A landscape with many valleys, sampled at points; each row gives a point and its height.
From any point a ball rolls to the lowest of the 2 points nearest to it. It stops when none of these is lower. Distance is the straight distance between rows; heights are no part of it.
(370) (h 3.91): [-10   5 -18 -12  46  71  36 -17  -2  -7 -15 -19  27  -3  21  17  13  19
 -19 -27  16   5   0  27 -10  53  -2  35  11   4  32  39  76 -56 -10 -36
 -11 -13 -18  47 -52 -31  38  10  48 -31 -23  29  23]
(330) (h 3.45): [-44  56  30 -16   6  56  25   5  20 -21  -8 -22  22   7  -1   0  28   0
   1  -9  21  25   2  15  32  45  13  -6  15  12  -4  50  48 -57 -50  21
 -36 -40 -13  58 -44 -25   8  -9  30 -14  -7   4 -11]
(1038) (h 1.95): [-21 -50  30  17 -43 -24  13  59  30   0  33  46 -41  48 -44  24 -14 -37
  30  14  27 -29 -38 -25  29  19   7  12 -17 -59  20  23   4  15  42 -77
 -19 -36  12 -43   5  48 -37  11 -39  18  18  -3 -45]
(725) (h 6.09): [ -9 -16 -68 -57  18  -4  14  -4   0 -25 -46   4 -17  -9  44  14 -31  21
   6  22 -20   3  39   5  11 -24 -22 -23 -11  15  37  -6  -4   3   4   3
   0   1  -7 -26   2 -11  -1  42   8 -27   7  31  -4]
(451) (h 2.10): [  0  53  11  23 -26  12   6   0  34  15  20 -43  52 -15  -7   9  -6 -33
  16  -1   4  31   9 -19  -6  33  -2   2  -1  20 -16  30  41 -43  19  -9
 -15 -46 -19  25 -30 -10  -3   5  26 -17  34  -3 -39]
(214) (h 2.93): [-22  -7  19 -44  11  34   5 -21 -35 -40 -44  39  25  -5  23 -15 -10  12
 -18  -4  12  23   4 -17 -18 -12 -12 -18  32   4  12 -23   3 -19  -6  72
 -11  41 -18   3  -9 -35  -4  20  12 -20 -25  34   0]
(873) (h 0.94): [ 13  21  35  33 -12   3  54  39  32  27  -9 -31  43 -29 -23  26  60  11
  26   2 -18 -72 -40 -15   9  22   7  35 -12 -27 -15  53   8 -48 -35  19
 -33 -25 -26  25 -23 -20 -14 -26  35  46 -15 -21  26]
(711) (h 1.27): [ 35 -19  55  34  -2  -5 -26 -49 -33  14  21  -2  44   7 -19 -26  57  31
  30 -24   7  12 -20  25   7 -21 -22  12  -3 -17 -13 -15  23  16 -15  17
 -26   2  20  -5   4  10  52 -16   3  40  -6 -49  29]
(223) (h 1.24): [ 28  10 -72 -29  25 -30 -12  -6  -1  13  25 -22 -74 -57   1  16 -19  16
 -37   1  28 -14 -11 -21 -24 -62 -23  18 -19  15 -10  21 -41  13  59 -28
  62  10 -39 -20  42  -8   3 -44  -6 -23  27 -10  43]
(104) (h 5.77): [ 11 -28 -68 -36  -8  27  22   3  22 -47 -19  30  -7   3  49  -5 -14  10
  -9  22 -42 -35  49 -19 -11  34   7  -5  18  11  58 -17  10 -34  37 -66
   2   1  -4 -37 -17  41  -6  37 -18 -64  42  21  -1]
(423) (h 3.10): [  5  24 -28 -42 -45   4   6 -34   5 -32  23  25 -12   8   1 -25 -22  -6
 -16   5 -12  -5  31 -23 -20  41  11   9  35   0  -4 -26 -31  -2  29 -19
  14 -21  -2  -8 -18 -49   6   7 -11 -76  59  23   1]
(788) (h 5.22): [ 14 -65 -16   1 -17 -24 -21  10 -43  -4 -30  37  -4  -7  33   1 -35  -3
   4   7 -10  20   7   3  -7   6  20 -62   9  63  44 -14  26 -13  14 -25
  24  60 -15 -23  20  38 -15  37 -10 -12 -17  29 -45]
(328) (h 3.00): [ -8  20  67  26 -21   6  38  28  17  11   6 -17  81  12 -16   4   3 -22
  35   1  14  17 -31  18  48  18  29 -31   3   1 -19 -25  47   4  -1 -40
 -22 -28  27  -1   3  77   5 -24  30  25   5 -30 -46]
(1012) (h 2.40): [  6 -28  17  27 -54 -43 -32  41   8  -4  38  32 -41  43 -32  -8 -39 -42
  19  19  16   8  -8  -8   9 -26  12 -14  -9 -22  16   3 -17  41  24 -36
   8 -11  29 -24   2  19 -41  -4 -45  27  13  11 -54]
(736) (h 5.61): [-11 -28 -82 -26  11  14  -6  -6  38 -31 -23  19 -50  11  45  23 -35  17
 -51   8 -15 -40  23 -11 -50  23  -6 -10  -7   5  52  15 -11  16  43 -93
  -4  -7  -7 -38 -12  68  13   3 -14 -54  40   4  42]
(575) (h 3.23): [-23  28  49   6  47  38  25  10  25  -6  10 -27  58  -9 -18  -3  45  17
  11  -2   5   3  -8  14  27  15   9  -8   9 -12 -24  29  74 -32 -57  26
 -56 -32  -2   5 -40  13  32  -3   9  12  12 -17   8]
(196) (h 0.93): [ -7  25  72   9  -9  18  32  -6   5   9 -19 -28  16   6  -4 -15  36  13
  33 -40   6 -13 -12  21  33  22  24  39  -6 -24 -22   7  -4  -2 -63   4
 -37 -31   8  40  -9 -42  17 -19  32  54 -39 -19  33]
(677) (h 2.23): [  0   2 -13 -65  42 -25 -32 -56 -63   8 -48  -6 -27 -14  53  -8  -9  43
 -33   6 -19  27  39 -19 -13  28 -17   8  21  13  -8 -57 -17   3   0  41
  16  29 -14  28  33 -53  25  30  20 -34 -38   2   1]
(732) (h 1.56): [ 26  11  25  16 -15  32  58  -4  10  22 -13 -11  15 -35 -14  20  18  17
  11 -43  15 -38 -48  -6  -8  -3  -9  55 -14 -25  -5  34  -6 -29  -7 -24
  -4  -4 -36  21 -11 -62 -13 -47  49  45 -18  -5  49]
(308) (h 2.63): [  4 -17   2 -39  40  39   5 -28 -47  -5 -31  24   0 -11  28  20  20  32
 -32 -20  26  50  -2  21 -24 -31 -45 -39  16   7   8  -7  30  -7   6  37
   7  40  -7  -2  19  -2  41 -11  -2 -18 -31  16  21]
(173) (h 2.29): [-16  16 -10 -21  31  27  22  -3  22 -18 -21  12  11  -4  -4  15  32  18
 -27 -10  32  20 -18  13 -23 -53 -29 -25   9   4 -13  11  19   9  -3  49
   2  16 -17 -25   1  31  -7 -37   8 -31   7   3  46]
(41) (h 3.62): [ -7  26  -3  23 -12 -17  -2  10  19   3  18  16 -30   8 -32  10  29 -13
  -5  -1   0   4  -3   4 -35 -48  24   0 -29   0 -26  12 -47  32  20  13
  55   3  13 -12  26  -3 -69 -47  -8 -35   6  22  14]
(333) (h 2.34): [ 29  24  14 -27  35  -3 -39 -10 -23  13  44   6 -66  25 -32  -2  -9  -6
  -7  23  10 -15  -5  -6 -18 -47   9  40  10 -13 -26  -1 -40  56  20  41
  37  21 -13  25  -5 -57  -2 -21 -70   1  41 -37  -5]
(380) (h 0.73): [ 21  17  54  28 -47 -36  39  18  14  22  66 -34  22 -39 -51 -11  54  39
  52  -3  -2 -44 -25 -18  30 -33  -3  37 -16 -39 -34   6 -27  16 -25  26
 -18 -23  -1 -13  11 -24  10  -3  -1  53  -7 -54  28]
(306) (h 3.31): [ 22 -34  61  23 -13   2  -7  14 -18  24 -10 -10  50   0   8   7 -12 -24
  25   6   9  32  -3  47  28  14  15 -35  -7  22  25  10  51 -15   6 -61
  11 -14  33  13   0  47  14   4  36  26 -28  -1 -40]
(135) (h 4.53): [-19  13   2  10  39  -5   2 -33 -17  26 -51 -40  -3  16   2  10  14   7
 -16 -19  25  30  -5  16 -32   8 -28  52 -15   1  17  31  41 -16 -36  16
  13   6 -38  40 -41 -27   4  30  26  16 -28   2  12]
(279) (h 3.80): [ 26  12  68   6  -1  50  46  35   7  18   9 -28   9  -5 -17   7  10  11
  34 -18  25 -14   5  10  24  -5 -14  14  -4 -14  38  26  62 -22 -23 -41
  -7 -11 -11  24  -8  -1  -5 -18  16  39 -15   7  -7]
(637) (h 2.42): [  3  -4 -28 -24  32  25  31 -17  17 -26  -2  29 -29  11   8   7 -32 -31
 -24 -23   2 -25  -7  20 -38  13  -1   4  14  26  -3 -27 -47  51   8  -9
 -24  31  -4  -4  22  -3 -16 -31 -26 -15  19  -9  35]
(785) (h 4.10): [ 13  21 -19   0  30   7  -4 -51 -25 -23  -5 -16   4  -4   8  -8  -4 -36
 -12 -33 -23   0 -27  23  -2  22   1  48 -14  37  -8 -28 -58   1   5  31
  44  60   1  23  22 -62 -39 -29   7  15 -25 -11  20]
(161) (h 4.44): [-26  38 -26   8   6 -27 -12  37  31 -14  36 -11 -25  27 -36 -17   0 -30
  -2  28  -5 -21 -25   8  -3 -53  42  18 -23 -39 -64  15 -75  17 -26  75
 -12 -13  -1   7 -11 -46 -41  16 -28  26  16  -7 -23]
(918) (h 2.62): [-46 -56  57 -18 -25  12 -44  -6  -1  -9 -24  54  18  25   1 -25 -17 -43
 -19  13   3  38  -1  27 -15  24  16 -42  35 -16 -13 -18  28  11   8 -38
  -8  -6  35 -59 -18  59  34  28 -32 -26  37   1 -18]
(338) (h 5.41): [ 11 -58   6   7   2  15 -13 -11 -40  -6 -31  17   5 -12  25   1   4  -6
  10 -30  -4  13 -17  18 -21  22   4 -19  -8  52  16 -19  -3 -16 -24  -1
   4  77 -18   7  22  13 -25  -4  -2   3 -70  28  -3]
(914) (h 0.62): [-43  20 -49  28 -42  -6 -14   4  19 -26  -3 -45  38   6  53 -39  13  -3
  -6   4 -23  19  22 -33  11  90  42   5  14  36   1 -45 -17 -12   0   4
   2  -2   8  33 -19 -23 -24  52  48 -20 -23  56 -62]
(1022) (h 2.71): [-29  15 -38 -42  23 -44 -15 -29 -32 -24 -54   1  -1  -3  38 -19 -12  17
 -28  22 -27   9  17 -36 -19   9  -3 -16  -3 -12  -6 -62 -60  23   3  50
  55  28  -4  14  27 -38 -23  46  38 -26  -1  11  -8]
(766) (h 2.16): [ 30 -34 -16  23 -18 -39 -28   6 -26  45  48  15 -54  -3 -40  27 -19  -6
  -3  20  26  17  13  -5   8 -57 -61 -24 -25  -3  31  53  25  19  44 -19
  37 -19 -14  -4   8  37  22 -35  -8  15   7 -16   4]
(219) (h 3.22): [-13 -48   3 -31  -7  -9 -46  -1 -24  -3  -7  46  18  14  21 -18 -36 -39
 -32  13 -23  15  40  28   6  83  58 -60  55  15  19 -20  27 -48  36 -89
  10   2  30 -28  -6  46  37  54 -27 -64  14  15 -40]
(181) (h 4.58): [ -3  23 -36  11  -2 -47  16  35   9  12 -19 -22  -5   9  13  -9 -25 -17
   5   6  10  -7  11   3 -14  -1  -5   5 -11  35   3   5 -18  20  -6  24
   7  19 -13  -4  16 -31 -55  30   3 -13 -29  41 -27]
(786) (h 1.90): [ -6  27  19 -25  13  15  43  31   6   0  -5  13 -16 -24 -26 -10  37  19
  -8   7  12 -13 -16  -2  19 -57 -30 -15   7 -23 -19  34  -9   9 -47  56
 -25  -6 -22 -25  -6  -5  -9 -15  -7  -5   2  15  11]
(545) (h 4.86): [ 22 -18 -34   1 -30 -33 -44 -52 -52   6 -32   2  -5   4  27 -11 -18  28
 -14   2 -18  36  22 -19  12  13  -2 -24  17  37  45 -39  41 -33  27 -24
  40  -2  -4  -3  31   7   8  26  32 -15   6  -8  -3]
(46) (h 0.18): [-17  33  77  39 -34   2  13  28   8  44 -14 -35  15 -16 -28  -2  57  19
  16 -10  10 -12 -29   7   5  15  27  23  13 -32 -13  64  21 -56 -65  23
 -26 -31 -15  30 -41 -22  16  -1  11  58 -24  -8   3]
(1055) (h 1.91): [ 18 -10 -43 -37  58   1 -10   4   7   4   2  -1 -83 -17  14   9 -33   1
 -49 -21  15 -33 -19  16 -39 -29 -21  31   6   8  -5   6 -69  50  21 -25
  16  37  -9 -13  42  10  -2 -46 -36  -3   0  -9  54]
(1062) (h 1.54): [-22  38  57  -5  16   0  -5  -4 -24  14 -21 -46 -11   9  -5 -19  26  -7
   3 -36  18   7 -16  35  10  15  22  68  -4 -14 -31  12 -38  -2 -75  52
   5   6  10  71 -18 -77  -1  11  25  50 -45 -17   2]
(965) (h 2.67): [-14  17  47  29 -12  24  21  57  46 -14  12  -3  76   7 -26 -14  30  -8
  17  21 -23 -13 -10  -6  24  17  41 -32  14 -31 -41 -13  43 -24 -16 -13
 -57 -39  22 -24 -18  69   0   4  -8  18  29 -20 -39]
(268) (h 6.20): [ 11  25 -83 -46  31   6  39   1   8 -10 -28 -30 -30 -37  47   8  -5  34
  -1  23  -6 -37   1 -25  10 -19 -15  21 -16  -9  28  32  -5 -32  -7   7
 -15 -17 -24   4  -8 -51  11  48  37 -23   9  21  12]
(53) (h 2.57): [ 20  43 -54 -38  66 -12   9 -10 -20  22  35 -21 -48 -11  -4  17 -13   7
 -20  12 -24 -44 -12  -7 -21 -39  31  58   5   2 -36  -1 -42  31  33  19
  42  27 -30  22   9 -88  -7 -11 -44 -31  47 -33  -1]
(150) (h 5.06): [ -5 -49  32  24   6   0  34 -14  36 -14 -13  44  11  30 -12  20   6   7
  11 -20   6 -24 -32  18  -4   3 -15 -18 -20   8  -7 -46 -23  67   1 -67
 -24  18  28 -46  37  86  -8 -39 -19  11   1 -17  36]
(367) (h 1.14): [-38  -2  30 -15  30  20 -43 -45 -33 -12 -16 -30 -13   5  20 -29   0 -15
  -4 -27  12  39 -11  21  13  43  33  30   7  -1 -42 -21 -44  11 -42  59
 -10  12  23  45   0 -82  13   8  43   0 -51  16 -17]
(471) (h 4.79): [-10  19 -71   2 -12 -71   7  31  14 -13  11   6 -50  18   0   2 -19 -17
 -10  13  10 -24 -12 -27  -3  -1  22 -14 -16  17  16  13 -43  58  33   4
  51  30  -9 -37  27   0 -68  10 -20 -22  -1  27 -28]
(343) (h 3.50): [-32  48  18  38 -36  25  30  25  51 -23   9  -6  68  -6  -1 -10 -11 -18
  36  12 -35 -55 -33 -39  22  52  21 -12   4 -20 -49   6 -34 -14 -19  47
 -68 -50  15  26 -18 -20  10 -34  22  65  20 -11 -24]
(202) (h 1.39): [ 22   7  47   1 -14  -8  29  50  -2  24  32 -17 -10 -35 -31 -14  31  20
  57  22  24 -21 -12  -4  47 -53 -14  17  -9 -40  -6  41  13  -2 -33  25
 -20 -26  -5 -22  -7 -14   8  14   0  41  -9 -13  -6]
(532) (h 1.73): [-41  11  -2 -58  48  17 -17 -69 -51 -22 -57  -9 -12  -4  34   4  16  43
 -38 -11   3  54  19   9 -17  32  -5  31   4 -26 -24 -17 -22  -5 -23  62
  16  10   6  45   7 -87  23  29  65 -15 -34  11  10]
(777) (h 5.94): [ 22  -8 -78 -58  16  29  22 -19 -20 -43 -29   3 -13 -18  80  -9  -7  47
 -14   6 -54 -18  64 -18  10  23  -9 -11   2  38  35 -42   4 -23 -10 -27
 -13   0  -2   4  13  27  23  43  20 -56  16  30  25]
(91) (h 5.46): [ -8 -37 -52  -6  14 -11  -8  -9   6 -12 -28  30 -40  15  25  22 -10  24
 -41 -10   8  20  24   6 -35  -6  -5 -29  12  39  41  -3  17  11  42 -48
  14  18   5 -29  27  63   9 -24   1 -56   0  11  31]
(22) (h 3.65): [ 41 -18  11  -1  38 -13 -12   0 -10  33  28 -24 -45   3 -16  -9  -1  17
   6 -14  28 -28  -8  15  -8 -52 -54  42 -28   4  10   2 -29  61 -16   7
  -2  32  -3 -42  27  48  28 -53 -31  35 -19 -51  44]
(651) (h 2.82): [ 47  35 -13 -31  -3  17  23 -23 -10 -12  20   7  -1 -16  13   7 -22  26
   6 -18  -8 -28  -1 -30 -14   4  11  45  28   2   4   6 -20 -10  17   5
  -3  -8 -12  21 -17 -93 -10 -19   6 -38  33  11  18]
(444) (h 3.71): [-28  31 -32  23 -27  39  13  28  73 -42  11   9  37   8  12  -4   0 -41
  -6  21 -24 -40   6 -28   4  42  35 -18   5  -6 -31   0 -37  -6 -16  41
 -47 -35  13  11 -24 -15 -26   2   0   9  15  21 -20]
(893) (h 5.01): [-14 -21  -5 -30 -43 -22 -90 -61 -54  -7 -12  29 -24   1  39 -27 -40  -8
 -15   1  -3  50  24 -27  10  27   2 -32  43  26  13 -54   8  -4  30  -9
  29   8   7  -7  13  -3  42  23 -11 -22  27 -24 -29]
(1072) (h 2.92): [-15  12  -4  40 -13 -21  -4  39  19   4  14 -25   2   3  -5  -2 -36 -29
  33   4 -11   3 -23  -7  24   8  28   0  -6 -10 -27 -16  11 -29 -19  19
 -36 -30  13  35   0 -57  -4  42  -6  58 -14   0 -23]
(617) (h 5.56): [  2 -30  29  25  19  15  13  -6 -20  -3 -36   3  21 -20   5 -15  44  19
   7 -24  -8  -8 -30  15  -1 -11 -16   4  -1   0   0 -23  -4 -20 -60  48
 -23  53  -5  -3   7  15 -22   8  -7  30 -79  16  23]
(146) (h 2.00): [ 23  18 -14  10  25  42  66 -12  39   7   5 -17  35  -3  -5  37 -11   4
  20  -7  -8 -44 -15 -28 -13   5 -17  24 -19 -14   1  15   8 -16  19 -22
 -31 -22  -3  33   1 -29   8 -51  40  25  17  -5  28]
(35) (h 5.15): [-13 -59  18 -18 -33 -27 -65 -33 -54  -6 -34  60 -51  23  13  -5 -33 -14
 -34  12   9  47  37 -12 -22  26  -6 -54  33  24  15 -38 -26  34  18   7
  30  43  10  -9  37  32  11  22 -36 -19 -13   5   1]
(991) (h 6.29): [-14  49 -67 -23  60  22  53  14  43  -4   5 -35 -37 -46  16  46 -17  24
  -9 -13   6 -60 -11 -12  -6 -15   0  37 -34  -9   4  66  -1 -26 -18  17
 -17 -20 -43  56 -20 -36   5   5  23  14  32   9  28]
(502) (h 3.40): [ 32 -15  19  -2  35  18  -6 -25 -17  45  24 -10 -12   5 -15  16  15  30
 -10  -8  21  12   6  40 -25 -31 -52   8   2   5   8   4  23  12  -1  -7
  -6 -10   9  -9  24  31  43 -46 -23  -3   0 -16  64]
(646) (h 3.11): [-32  42 -46 -13  35 -63 -11 -15 -11   7 -40  -6 -17   2   4  26  -6  10
 -30  -2  -4  36  20  -4 -22 -34  11 -13 -20   0  -5 -21 -54  39  11  48
  86  45  10  23  34 -23 -37   7  15 -31 -40  11  10]
(492) (h 4.26): [-16  13  25  11 -15 -52 -15  22  -8  -8  34 -25   8 -11 -45 -33  41  -1
  10  21  -2  -7 -26  -3   9 -62   2  18 -32 -50 -61  13 -73  48 -35 100
  26   3   2 -19   0 -24 -31  -1  -4  40  -9 -18  -1]
(666) (h 1.41): [  0 -58   2  22   6 -26  16  47  25  24  39  17 -26  25 -58  19  20  -9
  26  34  26 -30 -28   7  22 -30  -9  -6 -20 -49   8  38  22  31  33 -54
 -22 -33  -5 -65  15  80   1 -16 -35  -1   2  -8   4]
(344) (h 1.69): [ 39 -11  38  58 -19 -42   3 -31 -21  42  55   3  20 -16 -46   1  44   7
  15  -2  14  19 -38  -1   7 -38 -35  -2 -19 -18 -26   8   5  12  27   8
  26   8  -3   1  -7  35  23 -49  -5  40   3 -36  25]
(841) (h 2.59): [-10  34  -5  13 -38   6   6  65  34   6  32 -12  46 -11  -8   2 -45 -22
  27   4 -21 -15  -8 -47  36  40  31  -1  23 -36 -15 -21  17 -68  11 -26
 -47 -47  19  20 -14 -40   2  25 -19  29  -1  22 -57]
(326) (h 3.85): [  2  28  -4  36   9  -4  -1  -5  11   5  19 -27   2  10 -13  -5  32 -30
   7 -28 -13   6 -21  19  -9 -30  -4  24 -47   9 -11  -3 -49  27 -14  41
  42  37  15   8  18  -6 -70 -45   2  26 -29  -5  13]
(21) (h 2.08): [ 49  25  24   9   9  -9  -4 -13  -1  18  48  -5   2  11 -32  -5 -18 -21
  12  -8  14 -15 -19 -11 -17 -24 -32  39 -13   5 -32   6 -17  29  16  18
  12  -3 -15   7   1 -25 -14 -40 -18  15  45 -31  -8]
(299) (h 2.24): [-13 -35  44   2  -7  22  -1  30  26 -25 -23  17  50  10 -17 -23  30 -21
   4  23  -6   7 -14  23  -4  -7  22 -20  26 -30 -12  -8  31  12 -23 -15
 -27 -10  20 -63 -30  75  -1  27 -32 -13  30   8 -18]
(887) (h 5.04): [  5 -44   1 -19 -19   1 -41 -25 -62   7 -35  -1  10 -22  36  -5 -44  -3
  17   3 -28  31  55  18  27  44  12 -42  10  44  50 -15  45 -49   9 -62
  27  17  -4   6   5  32  17  47  17  -8 -11   7 -48]
(809) (h 1.85): [ 22 -58   9  37  11 -34 -20  11 -25  59  20  29 -19  23 -49  14 -11   6
  -2  20  28 -18   0  34   5 -46 -31 -29   3  -9  23  32  22  11  24 -40
   1   0   7 -49  18  84  41 -33 -28  26   9 -26  18]
(625) (h 2.45): [ 32  19 -60 -16  13  48  59 -24  39 -40  15  13  33 -14  46   9 -35  -2
 -12 -15  -7 -68  15 -37 -14  31   1  18  13   8  13  -7 -22  -3  25  -1
 -31  21  -6  36 -10 -36   9 -14  27 -11  24   2  17]
(1071) (h 3.88): [ 17 -36  32  14   1 -19 -35 -20 -40  25  13  32 -34  17 -21 -31  31   5
  -1  -1  13  14  -1  23   0 -47 -48   6 -12   1   5 -28 -33  83  -8  25
  24  32  20 -24  12  75  24 -27 -51  36 -13 -45  30]
(324) (h 3.48): [-18 -80   2 -12 -31 -24 -50   1 -39  -4 -32  78 -17  15  16  18 -61  -8
 -41  13 -37   3  53  15   0  54  55 -79  18  39  42  15  26 -12  14 -83
  34  11  22 -53  -8  87  13  33 -35 -47  29 -22 -40]
(101) (h 1.42): [ 33   2  21  17   5 -47  27  -3  -3  36  49 -36  -6 -29 -46  13  61  29
  30 -14   6 -22 -34  -6   6 -59 -49  47 -38 -26 -26  30 -18  17  -7  30
   7  12 -27 -12  -9   9  13 -32  -2  40 -18 -46  49]
(1030) (h 2.37): [  7   1  31  14 -43   0 -35 -22  -1   2  37  28  -6  18 -21 -11 -29 -35
  19   7  19  38  -7  -4  -1 -36 -21 -13   0 -11 -15 -13   0  20  30  -7
  14 -15  13 -18  -5   4   0  -7 -24   4  49  -7 -19]
(799) (h 4.36): [ 16  23  21   8  32 -15  -6  -6 -24  37  -9 -40 -13  12  10 -10 -18 -18
   0 -30   8  11   4  22 -20 -13 -32  33 -16  44  13  10  -4   8 -21  31
  -9  42 -24  32   1 -25 -16  10  11  16 -33  -1  -8]
(953) (h 1.70): [-31  -1 -25  30 -54 -22 -31  24  13 -13  -6  -9  39  20  30 -44 -11 -28
 -20  11  -3  24   9 -17 -14  85  52 -18  46  41   9 -45  -2 -17  28 -36
   0   6   9 -21  -4  23 -20  36 -10 -60 -20  57 -49]
(820) (h 1.77): [ 18 -23  53  12   5  15  -2   3   4   1  13  -7  45   1 -27 -28  36  24
  28  18  -3  21  12  40  20 -23   0 -20  -6 -26   3 -16  51  17 -42 -13
 -27 -25  29 -29  -5  58  38  25 -18   6   9 -25  11]
(254) (h 4.73): [ 14  -6  -7  31  -6  17  14  35  47 -19  10  20 -11  18 -35  35  -5  -5
  25  26  -4   6 -19  -3  17 -29  10 -16 -15 -29  11   3  23 -19  33 -18
 -13 -30  14  -6   1   5 -45  -8 -14  19  10  17   3]
(446) (h 4.68): [ -3 -21 -28  -9  18 -18 -35 -38 -39  29 -39 -15 -29   3  24  19 -17  25
 -14  -7   7  26  18  22  -9   0 -29   4 -16  22  39   9  47 -22   4 -12
  31   7 -25  39   5 -36  29  33  26   4 -26   1  27]
(924) (h 4.89): [ 10 -27   3  38   2   4  32   7  26  -2  20  17  -1  16 -28  12  13  -4
  23 -20   5 -19 -35   8   9 -19   3   2 -21   3  -2 -32  -2   8   1 -26
 -25   9  16   2  41  30 -16 -39  -6  39 -21  -9  29]
(198) (h 4.59): [ -4  11 -42   0  17 -14 -10  30  26  -8  24  -7 -47  21 -30  14  -3  -9
  19  26   2  -7  -5 -12   8 -60  -3   7 -39 -34 -19  35 -12   4   2  41
 -17 -29  -9  -5  -1 -23 -45  10  -4  21   1  16 -11]
(1010) (h 3.39): [  1  30   9   9  -3 -37  -5   6 -10  28 -21 -20 -18   0 -14  31  20  23
 -12   1  29  37  25  17 -30 -61 -21   0 -50  -6  -3  19 -28  52   6  41
  73   9  19  15  15  -2 -26 -33  22 -19 -34  31  22]
(1099) (h 2.99): [ -9  36  29  12  20  28  38  21  64 -13  25  13  34   9 -45 -14  45  11
   4   6   5 -23  -8  -2   6   6   0 -10  13 -21 -36  11  33  13 -38  17
 -55 -32 -12 -29 -30  52   0 -13 -31  -7  46 -29  14]
(291) (h 2.94): [  8 -68   5 -12  -6  29 -49 -37 -41 -12 -16  49  27  18   4  -2 -13 -25
 -36  24  -9  41  38  32 -21  37  14 -30  44  20  -7 -19  36 -30  21 -30
  -6   3  25 -32   0  35  35  15  -1 -51   4  20  -8]
(912) (h 1.61): [ 12  27 -47  19 -24 -14   4   1  18   9   7 -40  44  -1  23 -21  -2  -7
   6  14 -21   0  23 -32  12  50  10  -8  16  30  16 -17  30 -39  14 -32
 -15 -23  -6  18 -16 -17 -14  48  33 -14  21  17 -45]
(115) (h 3.97): [-36   5 -53  15 -33  26   2  58  71 -38   2  23  35   4  50  12 -20 -30
   0  15 -32 -32  27 -26  27  46  44 -27  26 -12  21 -17  -7 -37  16 -14
 -45 -26  37  -7 -24   8 -32  50 -35 -17   4  42 -47]
(962) (h 2.17): [-20  55 -36  17 -46  20   5  15  20  -9  12 -35  23 -29  39  -8 -12   0
  28   3 -41 -21  23 -51  39  77  36  12   9  -4  10 -15   8 -66  -3 -23
 -25 -54   9  55 -27 -63   5  57  29  17   0  23 -40]
(244) (h 3.25): [-45  29  23  46 -37   3  -9  57  33  -7   3 -52  45 -23   7 -41  -7 -23
  14  -4 -13 -24 -45 -12  16  24  31   3  -9 -15 -58   3   1 -42 -55  55
 -70 -26  -4  14 -13 -18  28   3   5  77 -18 -12 -38]
(169) (h 5.30): [-25 -49 -20 -35 -13 -32 -36 -34 -30  -8 -57  65 -24  28  28  11 -20  27
 -60   5 -14  37  63  -6 -36  42  12 -56  31  42  17 -30   3  27  33 -25
  37  32   7 -37   9  58  18   6  -1 -76   6  -6   2]
(337) (h 3.20): [ 30 -37  23  -6  27  33 -26 -11 -19  10   7  27  10  13 -19   7 -24  -1
 -12  20   6  15  32  29  -9   0 -30 -29  27 -10  31  -1  63 -23   4 -33
 -16 -11   7 -27 -10  25  29 -15 -39 -30  17   0  27]
(599) (h 3.58): [  3   2  49  16 -41  12   7  28  -9  19 -16 -24  14  -7   1  15 -26 -17
  36  -6   5  19   5   9  34  19   4   4  -5  -4  49   9  33 -31  -9 -62
  16 -24   7  39   1 -24  -5  24   9  44 -24  25 -29]
(1014) (h 4.07): [ -7   7  34   8 -10 -26 -34 -23 -24   2  -3   1  20  -4 -29 -35  54  -2
  11  -2   7  27 -17  -2  -1 -59 -30  19 -22 -18 -34 -31 -52  73 -12  75
  49  30  26 -36  11  27  -2 -19 -17  28  -4 -41   1]
(979) (h 1.80): [ 16  -3 -36  10  10 -32 -10  12  -9  24  50 -11 -81 -10 -28  30  19   5
  -2   0  34  10 -28 -17 -16 -86 -40  11 -30  -6 -10  39 -19  34  43   6
  55  21 -19  -6  20   8  -1 -50  -2   8 -20 -12  20]
(16) (h 2.44): [  0  22  55  29 -48   0 -22  13  20  14  32  -9  32 -22 -24  11 -20 -31
  18   9   4  55   7 -10  16 -31  -1 -31  -5   1  -6  22  42 -22  41 -17
  20 -39   8  -4 -25  37   3  -4  -5 -14  52   3 -62]
(946) (h 3.68): [-26  30 -28 -35  31  63  22 -26  25 -38 -16 -19 -10   1  22  20  18  14
  -4 -24  -7  33  33  21  23  25   2   1 -11   8  23  20  29 -40 -17   7
 -13 -17  -8  46 -22 -41   4  11  46 -25   9  22  23]
(71) (h 2.84): [ 38 -15 -40 -48   0  21   3 -44 -22 -35  -1  52 -17   6  39 -16 -40  -3
 -20 -11 -25 -28  25 -11 -16  37   7  13  42  41  10 -35 -35  18  26 -26
  -8  34  -6  -8  19 -34  16  -9 -15 -54  26  -2  26]

For each start below, name the point where the ball stops.
(725): (545)
(423): (46)
(785): (367)
(471): (367)

Call two points neighbours if one is among the 2 nearest of the other. Go from one point of each pair to the other, from neighbour to neighbour, staying as low as possible. Name the highest point that can't be avoided.
(21) and (46): (651)
(914) and (21): (16)
(223) and (21): (1012)
(46) and (367): (1062)
(711) and (380): (344)
(666) and (223): (766)
